Points on a hilly landscape, in no order, each with its height.
A ball rolls from a point to whichever of its 2 nearest points has the largest drop for the distance, and stops where none of them is lower. Distance is the straight distance between rows; heights are no part of it.
vibi: [ 30 -10  -7  -6 -20  -4   8  35  18 -39  18  28  68  19   4  23 -66   1
   9 -38  12 -29  14 -39 -15   3   0 -11  12]  height 5.96
vad: [ -6   8 -11 -23 -35 -33 -73  10  -7  12  22  38 -17  19  13  51  41 -29
  -6  -6 -12  -8  -2  19  18   2  10  19  22]  height 7.04
Fof: [ 12 -27 -16 -12 -21 -44 -34 -49  39  34   2  24  10 -27  30  13  12   2
  -4  44  21 -11  -6  14 -10  12 -28 -44  13]  height 6.36
bet: [ -5  26  27   7   3   4 -43  14 -20 -33  25  22  33  40 -14  21 -21  -1
  -2 -36 -38  -9   9   7 -32   6  36   5  -1]  height 7.40
gunaz: [  2  22  -5 -21 -45 -33  -5  41 -44  28  27 -22  35  35 -17  25  30   3
  17  10  -3   5  60 -25   5  22 -13 -25   8]  height 8.58
lebuv: [  0  48  53   6  19   6  -7   4 -38 -18  10  -6 -55  13 -22 -17  20   6
   0  24 -25   5 -21  -2 -32  -7   3  36 -51]  height 5.48
Fir: [ -1 -37   2   8 -21   2   3 -33 -32   1  -1  23  -8   6  10  24  40 -35
   5 -15   7  11   8   4   8 -12   6 -20 -17]  height 6.50
Mor: [-10 -10  13 -16 -39  17  42  27  17   7   4 -17   2  38  28 -19  -4  -1
 -13 -10 -23 -34  75 -40  -3  -7 -36   8 -16]  height 4.76
kigiv: [-20  28  42 -29  21   7  65  15 -30  -2 -13 -43 -20 -16 -12 -23  27  -7
  15  19  50  22   3 -19  28 -41 -16  27 -10]  height 4.74
pog: [-58 -14 -25   8 -19  -1 -13 -16   4  33  19 -16  -6   3  12  43  56  -3
  -1 -37  -9   0  24  23 -12  29  11 -10  39]  height 4.85
gel: [ -9  12   5  16  -1 -13 -20 -23  30  32   8 -53  33   0  12 -10 -14  22
  13 -39   1  -5  18  52 -44  28 -24   2   7]  height 8.36
ges: [ 22 -29 -39 -23  16  21  17   9   3  26 -43 -43 -21   6   2 -13 -13 -10
  -3  -8  -5  49   2 -26 -14 -14  31  36   9]  height 2.01
padab: [-11  16   0 -21  17 -17  32  32  -1  52  33 -38   0  -3 -52  27 -42  14
  33   3  10  30  27 -52 -10  13  -1 -15 -15]  height 3.80
Nabo: [-33  22  -7  19 -26  -6  37  26  -9  64 -12 -27 -22   2 -71  31  -6   4
   6  15   1  17  16 -44  26  33  -7  -6 -18]  height 3.40
Zigo: [ 38  23 -21  23  56  -1  19 -11  24 -12 -19 -50  -4 -27  14 -52 -40  10
  26  -6 -35 -16  13   3  -3 -26   2   8  12]  height 2.74
Dimar: [  5  -5  -9   6   0  -3 -33 -25  34  14  33  37 -49 -23  -1  44  21  -9
  -8  -6  -8 -26 -37  18   9  16  -7  -2 -40]  height 7.14
fugo: [  3   5  32 -27  73 -42  15 -29 -27   5  -9 -11  38 -19  17   2 -20  34
 -39   0  29   6 -33   7  18 -51  -2   0 -23]  height 6.38
bip: [  2  14  14   9  27  36 -14  24 -19 -29  22  32 -14 -10 -60  32 -19 -29
  33 -20  31  14 -55   6  33 -27  23   2  -3]  height 1.28
nazo: [-12  20  29  47  28  54 -10  15   5 -39  12   0   3 -10  -4 -52 -15  -7
   4 -26 -27  28   2  11  18 -35   5  -5  40]  height 3.52
zur: [  5  -2 -27 -20  18 -17   0  18 -11 -18  44  -4  -4 -46  22   4  13  19
  -5 -52  13  30 -30  30   1   9 -14 -10 -32]  height 7.41
givaf: [-43 -31   4   0  -2 -46  23 -47  10 -26   3  29   4  14  47  16  46  51
 -32   7   0 -15 -30   1  -2  17   5  13 -26]  height 6.75
bila: [ 20 -30  -3 -17 -36  33 -51  -5   3  37 -44  -9  -4  -5  29  -6  13  -3
 -51  -3   2  23 -13  28   4  13  -6  -4  15]  height 2.54
fotel: [ 18  13 -14 -11  13  27  -2  41  12   0  44 -10  -5 -27   1  14 -28  24
  -4  33 -42  42  25 -27 -43  11   5 -42  23]  height 3.62
Tuvet: [ 30   0  -8  -7 -64 -12 -60 -14   2  43 -10  29 -53  -7  11  74  13 -24
 -34  10 -30 -24 -15  18 -16  26  17  26   3]  height 6.85
betu: [  4  26  -4  58 -34 -39 -16 -33  16  14  -3 -15 -17  -5  23 -31   5 -34
  32 -13   9 -20  26  40   4  -1 -48  -7  -7]  height 5.25
refa: [  6  -8  44 -12  64 -24  -1 -19 -31  14   4  13  19   9  27 -32  11  77
 -32  13  12  25 -41  18   8 -16  14  24  11]  height 6.61
goro: [ -8 -21  45 -27 -16  39  -1  -5 -13  20  -1  28 -12  46 -11  27  39 -42
 -38  -4  -5 -57  20 -22   5  -3   3  13 -14]  height 3.63
Batag: [-30   5 -20  26 -10   7   7  -7  27  36 -56 -22 -33 -15 -10  -8  13  17
 -28  45  20 -28   1  41  -6  27  -6  28  14]  height 2.35
sibi: [-18 -43  -8 -14  23  -5  17 -39  -8   2  -2  13  -8  29 -14  39   3 -18
  13 -42   9 -24 -28  -9  -5   9  12  18 -45]  height 6.73
bebu: [ 29 -17   7  32 -59  -9 -26  -7  30  -6 -15  -8  30  24  27 -12 -17 -19
 -25 -66  26 -13  -2   5 -45  35  26  45  21]  height 5.52
Zilur: [-30 -15  -8  20 -15  -8  48  19  -5  17 -65  -1  23  28   2  -3 -34   1
   3  29 -14 -33  42 -25  -1   4  12  -1  -3]  height 5.42
zafa: [-18   9 -27 -12 -41  23 -12  63  19   0  -8  29  12  43   6  16 -24 -13
   5  -6 -37 -55  54 -21  38  12  16   8  42]  height 5.35
Mol: [-46 -11  27  61 -27   4 -31 -40 -11  17 -25  27 -11 -33   0   8  17 -32
 -31   6  19  16 -10  53 -12 -21   0 -12  14]  height 4.21
didud: [  3  46  34  27 -21  29  34  60 -22   8  11   3  38  22  -7  29  48   1
  26   3  15 -63  14   3  37  25 -27 -33  -3]  height 6.05
torig: [ 34  11 -24   6   0  -8   1  11 -33  39  11   1   1  30 -54  24  24   6
  35  33 -26  -8   4 -26  41  29 -28 -24 -40]  height 3.94
Pumu: [ 29 -22   4  21  40  21 -19 -16  12   1 -25  13  10  -6  -4 -25 -24  15
 -33 -11 -12  34 -60   5  -5  -6  61  10  32]  height 2.86
Zab: [-26 -12 -36 -27  -7 -11  -8  11  21 -36 -49 -12   5  17  13 -35 -32  16
 -26   6   0  21  11   1  16  -7   5  42  33]  height 3.23
Maf: [ 30 -16 -11   3  21  13 -18 -43 -45 -10 -61  -2 -17   3  14 -15  -6 -28
  -4  -3 -50  16 -49   8 -23 -15  58  11 -32]  height 6.83
tibif: [ 22  33  35  32 -12 -17 -28 -10 -16 -23   2   6  26  -1 -11 -54  11  12
   4  17  33  12 -20  39 -19   3 -21   1  23]  height 5.32
kimu: [-40 -41  -2 -24  38   7  38  -5   3 -34   8  -7  16 -15  28 -15   7  25
 -13 -35 -11   4  22  10  23 -39 -12  -9  -2]  height 2.34
zepud: [-42  32  66  17   0  -7 -17   6 -10 -50  36  37  29   7 -19  18 -41  10
   9  11  -2 -15  -1  -3 -14 -12  36 -18   9]  height 7.58
vef: [  3 -19  22  -6   3 -19  -5 -33  33  17  17   7  11 -26   3   1   2   6
 -20  13  59  11 -58  -7  -9  -4  -3  24   2]  height 2.64
Vuv: [-16   2 -30 -10  16  22  12  32  13 -40   1  15   3 -16 -45  10   4  16
  17  29  21  15 -27 -23   5  12  51  11  40]  height 1.27
rulo: [ -8 -43   4 -21 -31  35  25  26  21 -10   8  34  16  42  -2 -10 -22 -21
 -20  13 -21 -45  60 -50   3  -8  18 -11  30]  height 5.09
mozu: [  2 -15  12  -8 -51 -11 -30 -22 -11  54 -26  22  -4   4  -5  50 -11 -31
  -6  18  11  38  20 -23 -45  22  31 -31   9]  height 4.26
sur: [-10 -10  17 -32   6 -20  -2 -24 -26 -45  25  15  -5  21 -10   4   8 -15
  19   9 -17   5  15  -6  12 -25 -15 -20 -28]  height 6.30
Povip: [ 19  13  23 -31  -9  -6  -2   2   3 -42  22   8   8 -20 -17  -7 -34 -13
  27   3  59  49 -14 -33 -16 -28  -7  -4   5]  height 7.55
tav: [-23  19   6   4  17  18  11  35 -21 -50  19  -1  17 -39   4  14 -39  28
  11  17 -22  53  19   3 -13 -23   3 -47  29]  height 3.29
mizi: [  2  -6 -27  54  27  -1  29   6 -23   0  33  15  41 -40  -3  37   2   3
  27  13   2 -14 -12  10 -20  13  11 -62   3]  height 8.16
bek: [-15 -35   7  40 -11 -13  56   5 -38  -1  33  15  56  -2 -23  57  28 -11
  25   2  19 -14  21 -20  -7  16  15 -52   7]  height 8.31
totof: [ -7  -6  11  17 -20  64   3  28   7 -18   9  14  -1  -7 -13  -5 -12 -33
   5 -41  12  30  18 -15  15 -37   5  -8  22]  height 3.83
Reze: [  5  14  -6  21 -31 -23  -9 -16 -11 -30  -1  28  -6  26  -6 -43  32 -50
  55 -26  20   1  20  15  38 -11 -34  -7  -8]  height 4.89
Dedo: [-12 -25 -36 -37   9 -39  41 -26 -23   9 -47 -28   2  25   9  -4  37  19
  -4  39  18  12   2 -17 -11  17   7  33 -37]  height 2.99
velep: [  9   9  18  22 -29  12  11  34 -65  54 -36  -6  27  23 -44  25 -17 -27
  -8 -11  30  27   9 -20  -3  16  13   3 -25]  height 6.76
Buba: [ 59 -11  15   2  13  27  18  -6 -37  53 -28 -15  10  -5  10  -6   2 -22
  -7  40  -9  14   0 -16 -19 -25  -7 -21 -19]  height 6.48
kezi: [-65  15  21   4  18  48  36  23 -19   2 -18 -22 -35  -2 -24 -14  36 -15
  12 -11  27  14  -8  20  38 -32  -2  30   4]  height 4.99
Saser: [ 29 -29 -16   6  26  -1  55   6   8 -22  21  19   7 -32 -10  30 -37  -9
  24  37   8 -10 -13 -74  12 -27  31 -35   8]  height 7.88
diga: [-17  51  11 -16 -28 -24 -59  13  -6  17  14  16  -6  18 -34  37  19 -20
  36  12  25   0   3  29  13  13  -8   7   7]  height 7.21
suni: [ -2  -5   0 -19  32   9 -43 -10  12  -8  28  32 -18  30 -11 -17  38  29
 -12  28 -27 -33 -17  30  24  16 -12   5  -2]  height 7.36
revam: [ 22 -23 -12 -14  14 -34  44 -19  -2  -9  30 -14  -7 -13 -16   2 -13  -9
  45  11  27  41   1 -71 -17 -12  19  -9  11]  height 7.72
nonam: [ -1 -27  19 -38 -22 -27  18 -17   0 -55 -11  30  10  20  47  -7   8  30
 -41   3   0  12  -7 -23 -12  -8   6  22 -26]  height 6.47
fusi: [  1 -35 -30  48 -28  22  18  -5  14   6 -40   6  30 -20  16  11 -14   5
 -29 -45  33 -23 -12  12 -18  16   5  26  25]  height 5.90
pob: [  1  31 -12  46 -40 -11  20  20  46 -37  -7 -10   2 -21  16 -25 -33  24
  19   1  28  -7 -24  -3  -8  13   4  34  36]  height 7.87
Tebil: [ 50  -6 -61   1   7 -15 -48  -5  26  13  26  21  -4 -41 -14 -28   1 -31
  25  18  12  12 -10  27   8  23 -23 -57   1]  height 5.85
dabu: [ 39 -33  -2 -33 -10  41   1   5  46  17  -3   2 -13 -14  -2 -26 -17 -20
 -16  20  37  24 -10 -49   4 -36 -15   6  28]  height 6.13
mudut: [ 13   9  17   2  22  37  23  -5   2  28  13 -54 -17  -8   1 -36  -4   2
   2  -9 -37  10   2 -17 -66   8  23  17  -1]  height 8.22
luder: [  7 -30  21 -26  50  11 -14 -36  18  11  65  23 -11 -50   0 -28   9  -4
 -15 -11  -6   8 -16  21  11 -28 -26 -44  -9]  height 3.53
rof: [ 18 -32 -22 -17  -8  -4 -67 -42  29  27  15  29  17 -13   8 -31  31 -50
   4 -23   2   5  10  53  25  21 -12 -50  22]  height 5.59
tumo: [ 36  22  36  15   8 -22 -34  -8 -23 -32  17   5  -2 -45  46 -59  18  36
 -26   0   1  41 -38  54   0   2 -12  -8   1]  height 5.62
soliv: [-29  -9 -39  24  12  31   4  19  22  24 -30 -23   3 -20  -2 -39   5  13
  -9 -12  21  11  -8  51  25  19  -8   7  44]  height 1.68
Sofez: [ -4  -9  47  48  11  36   9 -19  -6  25  12   3 -37 -47   9   0  20 -30
 -33  -8  13  13 -42  27  -7 -31   5 -12 -13]  height 3.76
lelo: [ 29  -6 -25  40   5  -4  17  -2  29   2   9  42   7 -32   3  34 -21   3
   9  50 -11 -24 -18 -26 -14  -2   9 -39 -14]  height 8.01
muvu: [-35   2   3 -40  61  14  48   1  21  15  13 -41   4  -5   5  -7  -2  37
   3  11  -6 -20  13 -16  -2 -22 -12   3  -4]  height 1.81
kilev: [ 18 -15 -17   7 -27  22  -6   8 -14  53 -43  -8 -42 -22  12   4  38 -12
 -47  59   9  15 -12  19 -24   7  -2   9   1]  height 2.90
Fug: [-25  19 -26  41 -28  -5  10  -6  25  46 -30   5 -46   2 -39  35  -3 -24
  23  27   5 -17   5   0  10  26   9  17  12]  height 2.89
numep: [  4  37  35  11 -37 -36 -26 -20   8 -63  40   9   1  22  17 -36  35  -7
  22 -37  -1   1  10  -7 -35   8   5  39  25]  height 5.47
vebo: [-11  20  26  40 -59 -20  23  22 -51  31  -4  20  -5  38 -34  57  37 -32
   1 -13  11 -12  27 -24  17  16  19  -4 -27]  height 6.52
rav: [-12  36  12  38 -18  33 -38  13  13 -31 -18 -11 -13  19  16 -40 -17  -1
  -4 -22 -62 -14  26  52   3 -15   2  15  28]  height 3.84
dev: [ 14  52  26  -3 -13  11  26  31 -18   2  14 -20  33  10  10   1   3  18
  30 -11  -4 -45  57   2   7  25 -59 -17 -11]  height 5.83
bozum: [ -5  10 -33  11 -35 -13  -8  25  22 -53   3  42  19  23  -9   5   4 -29
  52 -22  18 -23   8  -6  60  12 -12 -11  35]  height 4.54
baza: [-36  48  42  16  28  28   3  -6 -13 -23  26 -13 -45   0 -30 -45  45 -17
  32  16  -5 -10 -13  26  25 -22 -14  10 -14]  height 5.23
zezed: [ 38   2 -22 -26  26   5  22  10 -27  17   9 -23  -4  10   0  -3   7  30
   2  69 -37  19  13 -34 -52  26  29 -27  -6]  height 3.93
Lim: [ -6 -28 -46 -23 -15  20   3   1  21  14 -25 -18 -44  17   4  27 -25 -11
 -19 -60 -20  17  19  -5  10  -7   2  30 -15]  height 1.45
velu: [  8   7 -11  34  -7   6  -8 -19  24 -41  30  32 -24  24  15 -28  49  15
 -13   5 -26 -26 -35   4 -10  29  10  27  13]  height 7.52
keti: [ -3 -21  -5  -6  46  15  -2 -31  25  48  17 -54  14 -16   6  -1   0  19
  -5 -22 -16   3 -34  13 -59  19   8  -5   1]  height 8.34
Sosi: [ -7  33  -2  25 -43  -7  -5  43 -33  22 -13   7  29  28   9  46  25 -21
  21 -21  -2 -49  18  19  44  23  -6  14   5]  height 6.26
rurub: [  0  23   9   1   1 -35  40 -28 -10 -15 -17 -39  -8  23  24 -46  13  17
  13  28 -22 -43  31 -26 -45  24 -22  33 -47]  height 3.97
vufaf: [-41 -42 -29   7 -10  13 -15 -26  41  18  20  17 -19 -28  12 -19  62 -17
 -31 -50  28   6   2  36  12  29   3   5  52]  height 5.18
niba: [-40   6 -32 -29  -5 -21  18  20  31  17 -66 -47 -11  -4   7  -1 -61  35
  -9   4  10  -9  10  -4  13  10  -1  40  -1]  height 2.69
Fomin: [-25   9 -23 -44   3 -27 -47  -4   2 -49  -6  10 -33  38  -3 -30  18  29
 -14  25 -17  48  -5  19  11   0   7  30  23]  height 3.66
Lib: [ 16   9  23 -25 -18 -37 -37 -35  23 -20  35  -6  65  30   7 -29   2  14
  12 -40   3 -13  20  -2 -47  34  -2  21  33]  height 5.80
Vig: [ 20  -2  21 -36  50   6  -6 -23  -9  14 -21 -44   1  36  -4 -56  13  15
  -2  18 -27   3 -22  -9 -30   9  35  45  -9]  height 8.08
tasuz: [  9  18  10 -26 -30  15 -15  37  -9  17   1 -15 -37  -6   4   4  12 -10
 -21   6  44  37  13  14   9 -26 -48  19 -32]  height 5.68
Geliv: [  0 -21  -6  -6  13  26  -2  30 -27  27 -32  11   5   5 -40  49 -14 -15
 -14  20   9  10  -9   1   8   2  14  -9  -6]  height 6.95
Vem: [ -5  -2 -33   8  44  11  41  -9  33  27 -26 -60  -7   4   0 -48   6  17
  32  26 -22 -39  27  -1   9   7 -30  -7   3]  height 2.30
zev: [  9 -10  18   6 -65 -11 -14  -5  21  26  32  16  -9  22  -4  17 -19 -46
   0 -27 -10   8  30 -51 -50   6  52 -13  27]  height 4.70
dugo: [-12 -12 -53 -11  18 -14   8   4  -1  28  -4 -23 -12  11 -45  23 -53  -6
  39  30 -23  26  32 -28 -11   8  27 -30  11]  height 4.14
dani: [-24 -13  12  -9 -10 -11  26  14 -68 -14  28  -2  40  44 -40  38  26   0
  24  -5 -11  16  52  -1   4  23  21 -50  11]  height 8.45
Nufu: [  1  39  23 -49  -2 -19 -19   1 -22 -47  14   2  14  26  12  -6  12  24
   6  -2  -3 -10  38   5   8   3 -51  10 -16]  height 6.08
Reda: [ -4  34 -18 -46  44  17  40  47 -22 -29 -10 -59  -2   7  -4 -13  -8  37
  -7 -31   2  20 -16 -20  -8  12  20  52  -5]  height 1.62
tas: [  8  -5 -23 -15 -37  -8 -27  30  46 -40   9  53  24  31  14  27 -35  -4
 -16 -35  -4 -48   8 -34  23  17  10  46  33]  height 5.64
let: [  6  36   6  24 -15 -15   7  -3  11   7  16 -17   6   0  -4 -22  19   5
  53  25  -2 -23  40   5 -13  16 -28 -23  15]  height 5.58
nak: [ -4  -8 -41  32  15  -6   4 -27 -14  25 -28 -15 -43   1 -57  19 -38 -42
  46 -15 -11  48   6 -17  16 -12  10  -4 -10]  height 4.45
Bur: [  3 -23  34 -41  42 -33   2 -32 -10  15 -20 -17  63   7  31  -8 -28  33
 -22  24 -17  -7   9  10 -23 -20 -22  -1 -32]  height 6.62
nuvas: [-17  46  27  -5   0  24 -30  31   4  -4  25 -15 -46 -30   1 -30   7  -1
  12 -12  22  33  -4  37  14 -16 -33   1   1]  height 5.46
regev: [ -2   8 -11 -12   4 -26  48   5  -3   7 -10 -36 -36 -47  19 -17   9 -13
   2  18  38  26  19 -27  49 -46 -31   5 -21]  height 4.44
tafiz: [ 27 -18 -46 -25  58 -20  -3  16 -11  -6  -4  -5  33 -30  11  27  -8  33
 -12   1   2 -10 -42  19  11   7 -13  -6 -28]  height 7.24
dur: [  0   4 -17  46 -49   2  -6   6  67 -20  43  -7 -29 -28  19 -19  16  10
  -3 -34  19  -6  -3  16  -1  12  -7  20  41]  height 8.05
naf: [-22 -36 -26  50 -13  -2  39 -36 -26   5 -34  20 -23   3 -43  21 -30 -58
  26   9 -23   8  37 -29  25 -12  17 -25   3]  height 4.75
defad: [ -7  43  33 -42 -15 -17 -51   4  13 -32  66  30  -4   5 -31  16  -9  -7
  34  11  30  26  18 -10  -7   2 -11  -1  22]  height 7.38
Riku: [ 12   0 -16   6  -9  -6  52  30   3  17 -55  -9  61  -2   1  26 -47  10
   8   1  33 -35   0 -20  13  21  -3   7  -2]  height 5.73
lut: [ 25  25  -3   3  16 -21  35   7  -2  18 -40 -25  25  -1   4  15 -68   4
  26   3   6 -43   8 -20  21  -9 -38   8 -65]  height 6.03
fol: [ -7  -3 -27  23  -4   8 -34  -1  45   3  25 -29 -17 -16  35 -14   0   7
 -16 -73 -25  -5  -2  52 -13  16 -14   0   9]  height 8.20
fal: [ 46  18 -27 -36  16  33 -40  25 -22  32  17  22 -21  27 -14  10  32   5
   7  51 -32  -9  16   6  25   7 -38 -41 -28]  height 4.22
sikev: [  6  19  20  20 -10   4  -9  27  -4 -35  -9  10  24 -21  52 -24   9  49
 -52  -1   8  -2 -17  36  30  -8 -27   4  -6]  height 5.91
zaze: [ 11 -31  27   0 -14   6   8  -5  -1 -31 -14  45  11   5  52  21  -2  23
 -73 -16  -8 -17 -34  10  34 -23 -15  19 -20]  height 6.19
Fif: [ 50  16 -33 -23  33  13  31  27 -51   5  14 -20   4  12 -34 -15  38  12
  37  53 -17   7  -3 -27  11  20  -1 -15 -13]  height 4.20
Pefem: [ 55  18 -31  27 -10 -32 -43 -14  36  14   4   4   2 -52  19 -31 -24  19
   0  45  13   1 -13  34 -17  15 -21 -28  12]  height 6.09
Vif: [-23  -1  -3 -30  30 -29  10  -8  25  -8   5 -13   9   5 -52   2  -4  15
  27  21  49  10 -32 -16  -2   6  20  32  24]  height 1.89
Kar: [-21  10 -17   9  36  24  28  41 -11 -15 -15 -36  29 -17  23 -30   1  56
 -19 -32   2  23 -26  27   6  10  12  31  33]  height 1.04
sadi: [ 21 -12 -71 -32  54 -12 -15  14 -22  15 -34   8 -13 -20 -30  33 -32   2
  12  40  -1  11 -15   6  36 -11  -6 -19 -11]  height 7.10
bovez: [-30 -31  10 -11  50  21  28 -15 -14 -13 -20 -20  13  42 -22 -37  -3  -4
  -5  11 -27 -22   9 -23 -16  -9  48  22   5]  height 7.95
Vozuk: [ 25 -41  40 -22 -28   8  -6 -38   0  13 -23  20  30   8  13   6   0 -19
 -28 -16  39  10 -35 -33 -37  -3  23   5 -12]  height 3.33
lesiz: [-11  17  -3  11 -23 -17  -8  -2   8 -11  33  12 -47  30  20  58  28  11
  -5   1 -42 -31  -6 -14 -16  22  12  17 -44]  height 7.32
vub: [  7  27  15 -14  28 -20  -6 -12 -35 -49  -6  -7 -30  13   5  -4 -28  13
   4  -3 -33  34 -19 -11 -36 -25  30  34 -37]  height 5.71
fodek: [ 47   1  -4  17  24  24   2  -6   7 -27  -4  -3  -4  -8  20 -47 -20 -16
   1 -30 -20  -3 -13  16   5 -21 -21   5 -12]  height 3.13
mazat: [-17   1  -7 -31  34   2 -16  -3  24 -11  36  23   0  14 -33  52   7  16
 -15 -32  20 -35 -49   7  14  26  -6  30 -25]  height 6.94
gup: [ 48   9  12  36  36  17  10  -6 -62   0 -37  -7  -6   6  -1 -32  17  -8
   3  50 -26  -6 -42  -4 -25 -16  33   1 -33]  height 6.66
gupep: [-19 -16 -26  -9  -9  -6  17   8  21  16  22 -19 -32 -39   1 -33  24 -15
  28  32  21  42  33   7  17 -11 -31 -36  20]  height 4.08
tes: [  2  -7  18 -43 -20  24 -14  21  15  13  -5  17 -41   0  -6  11 -18  -5
 -30  63   9  32  10 -22   9 -38  -8   0   4]  height 5.92
relol: [ 39  40  16 -24  13  35   7  23 -22   3  60 -10 -27  10 -39 -12  47  -3
  28 -31  12  -7   4 -11   6  25 -55   0 -33]  height 3.96
faf: [ 30 -29  20 -41 -38  12 -28 -27 -50  36 -32   7  17  44  -8  28  14 -41
  -1  -8   6  20 -11 -22 -39  27  41 -16 -16]  height 3.85
lolom: [-21 -21   5   0 -16 -15  13  -8  34   1  16   7  73   8  10  21  -8  13
  -1 -19  25 -45  33 -10 -13  21   3 -22  31]  height 6.28
ruv: [-43  -1  -3 -11  28 -22  29  17   3 -62   0   0  26 -32  17  15 -53  43
   5 -26   0  22   4  -5  17 -31  15  -4   7]  height 2.85
zimol: [  5 -22  30  28  10  42 -51 -11   6   7  19  44   0 -19 -41  34 -39 -35
 -10 -39  12  13 -39  14   5 -22  15 -20  13]  height 1.86
nir: [ 21  14   8 -13  35 -28  -2  -2 -25 -54 -10  30 -17 -20  20  22 -47  18
 -11  -9 -12  10 -55  -8  14 -53  10  24 -46]  height 5.93
nis: [  4   1   0  14 -11  -5 -87 -19   5  33  -7  24  37   9  -4 -40  29 -12
 -18   8  20 -14   1  68  25  16 -19   0  46]  height 5.31
mipeg: [-13  20  26 -13  35  -7  37  22  13 -33 -45  -4   5 -11  -3  -4 -79   1
  23  32  -7 -25  16 -19  43 -56  -5 -10   0]  height 6.37
gav: [-12   6 -31  23 -16 -15  18  18  39 -39  -1  14 -31 -22  29  -6   6  52
 -21  27 -15   2 -33   4   2  17  14  39  19]  height 7.69
gara: [ 21   3  29  -3 -59  -2   5  15  21 -18  27   1   6  30  19 -38  -4 -26
  -5 -29  17 -22  22 -43 -51  19  22  30  21]  height 5.11
zuro: [ 25 -18   7   0 -46 -23 -52 -44  30  36 -34  41 -15 -24  29  26   3   5
 -49  45  -9 -22 -23   1 -23  13   5  10  20]  height 6.63
Fuzaf: [-18  53   8  16 -18  -6 -52  28  10  -3 -12  -7   8  23  25  -8  -7  37
 -32  24 -50 -39  20  47  -6   5  -3  16  23]  height 4.15
lel: [ -8   0  18 -15  38  21  19 -12  15 -10  66  -3 -15 -16  -2 -21  47  -5
   5 -33   0 -25  -6  17  33  -8 -57  -8 -30]  height 3.88
pusof: [ 26 -34  26   4  32  31 -11 -16   1  12  17  11 -26 -62  18 -53  10 -22
 -34  -3  -7  51 -38   6  12 -40  21 -21  21]  height 3.36
dipi: [  0   9  23  21 -30  27  35  32   8 -29   2  37  10   8 -20  18 -21 -21
  37 -19  25 -35  -1 -16  43 -11  -7 -24   4]  height 4.19
Bon: [  9  23  34  33 -27 -10 -42  -5  12  16 -13  19  45  10  -6 -11 -16 -37
   6  13  33 -24  11  21  -9   1  -1   7  36]  height 4.96
gilus: [ 10  16  44 -10 -21  -6  23 -13  13 -11  -6 -28 -35  16  53 -34  -3   6
 -17   7 -47 -29  53 -18 -28 -15 -43  17 -46]  height 4.39
defel: [ 22  16 -20 -12  -7   2 -12  -5  -7  47  38 -11 -19  32 -23  44  29 -13
  24 -29   1 -15  10   5  26  34 -40 -12 -55]  height 3.61
dab: [ 20 -15  11 -24 -27  16  15   4 -19  38  37   5 -16  46  -3  32  88 -20
  -4  -1 -10 -29  18 -21  16  14 -29  -2 -38]  height 3.22
pafab: [-19  -2 -17  14  68  -8 -10 -21  20 -18   9  14   4 -23  14 -25   8  44
 -10  43 -34 -37 -28  36   8  -4  -5 -24 -10]  height 7.22
susun: [-22  22  12  51 -33  -6 -28   8  16   3 -15  24  -4 -29  -9  24 -23 -28
   9   9  45   9   0  37  18  -9 -12 -22  34]  height 4.60
dusa: [-21  -7   5 -31   7 -58  38 -46 -15  -6   4 -28  -9  10  10 -12  40  11
  14  52  -2   6  23 -33 -43  -1 -11 -14 -29]  height 3.48
Namet: [ -5 -28 -65 -14   2  -3   6 -12 -23  10 -47 -18 -16  23 -18   2  29 -11
   4  -6  18  37 -17   7  -6  26  19  31  -3]  height 2.48
sedi: [  7   6 -48  -6  20  33  10  51 -11 -25  26  17  13  -8 -31  12   4   2
  35 -16  23  13 -33   8  36  11  10 -21   8]  height 0.68
Far: [ -5 -50  -2  18   3 -29  39 -44   8   1 -11 -20  57   5  19 -12  -9  -6
  15 -23   1  -7  25  -6 -40   5   2  -7  -5]  height 6.59
dor: [ 14  -1  29 -28 -24  19 -47 -36  -5 -15   5  -2  10  36  27   3 -25  -2
 -14 -70 -60   8   0 -12 -35   8  38  -3 -24]  height 7.23
darag: [-73   9  45  10  32 -10  27  19 -12 -31 -31   8   8  21 -21 -19 -47  10
   5  22   0 -14  -1  -5  -8 -17  44   3  18]  height 7.78
ribo: [ 17 -14  14   5 -30  20 -42 -72 -19 -17 -29   0 -18   0  46 -16  -5 -14
  -9 -52 -45  19 -52   6 -13   1  42 -15 -42]  height 7.02
Lutud: [  2 -16 -26 -18 -47  13 -26  31  -3  40 -34 -21 -22   4  29  32   8  -2
 -44 -36 -17  16  41  30  10  10 -15  21   5]  height 2.02
dirut: [-13  34 -15  13  -4  12   4  22  -6 -33  47  -2 -34 -14  11  26  22  21
   5 -14 -23   1  -1  17 -17   8  -4 -14 -22]  height 7.47
gab: [-11  11 -43 -41  15  -3  25  33  24   6 -21 -68  -8  -5   7  -3 -19  36
   6 -40  22  14 -11   0  38   1 -28  39 -16]  height 2.14
Zana: [-15 -27 -15   8   6  11 -18 -27  24   2   8   3 -47 -44  -9 -34   0 -43
  19   0  12  62  -3   7   2 -36  10 -27  26]  height 3.73
nevu: [-28 -42 -22  42 -22 -23  64 -12   4  36 -32  -8  -9 -17 -15   2 -33 -19
   1  32 -22  -3  47 -65  11  -2  -5 -26  -5]  height 5.08
Nerod: [ 10 -46 -15   6  38  36 -26 -29  28  20  -1  30 -15 -34 -36   0 -25 -17
 -31 -38  11  35 -53  18   3  10  22   9  35]  height 2.40
Dazu: [ 14   7  37 -12  56 -12   5  10 -22 -34  -9  18  14 -30   7  -4 -42  26
 -15  24   6 -19 -29 -15  50 -71  10  -1   5]  height 6.15
Vurit: [-63   6   0  19 -19  -4 -14  10   3  25 -18 -11  13  -7  31  26  16  25
 -38  14 -27  -6  30  46 -25  11  17 -13  39]  height 4.52
novov: [-19 -21 -12  12  15 -40   4 -42  -1 -17  14   8  39 -18  31  -6  48  26
  -9   1   3 -19 -12  39  -3  12 -23 -37 -22]  height 7.01
Nono: [ 44   4  30  18  31  -6  48  12 -39   3 -23 -17  43 -11  15  -4 -33 -17
  10  13  12  -8  22 -16 -10 -34 -19 -12 -35]  height 6.29

For each start below, name the point where the ball stops.
bebu | sedi
lolom | Lim
dani | pusof
Lib | sedi
fol | pusof
Tuvet | pusof
nir | pusof
numep | sedi
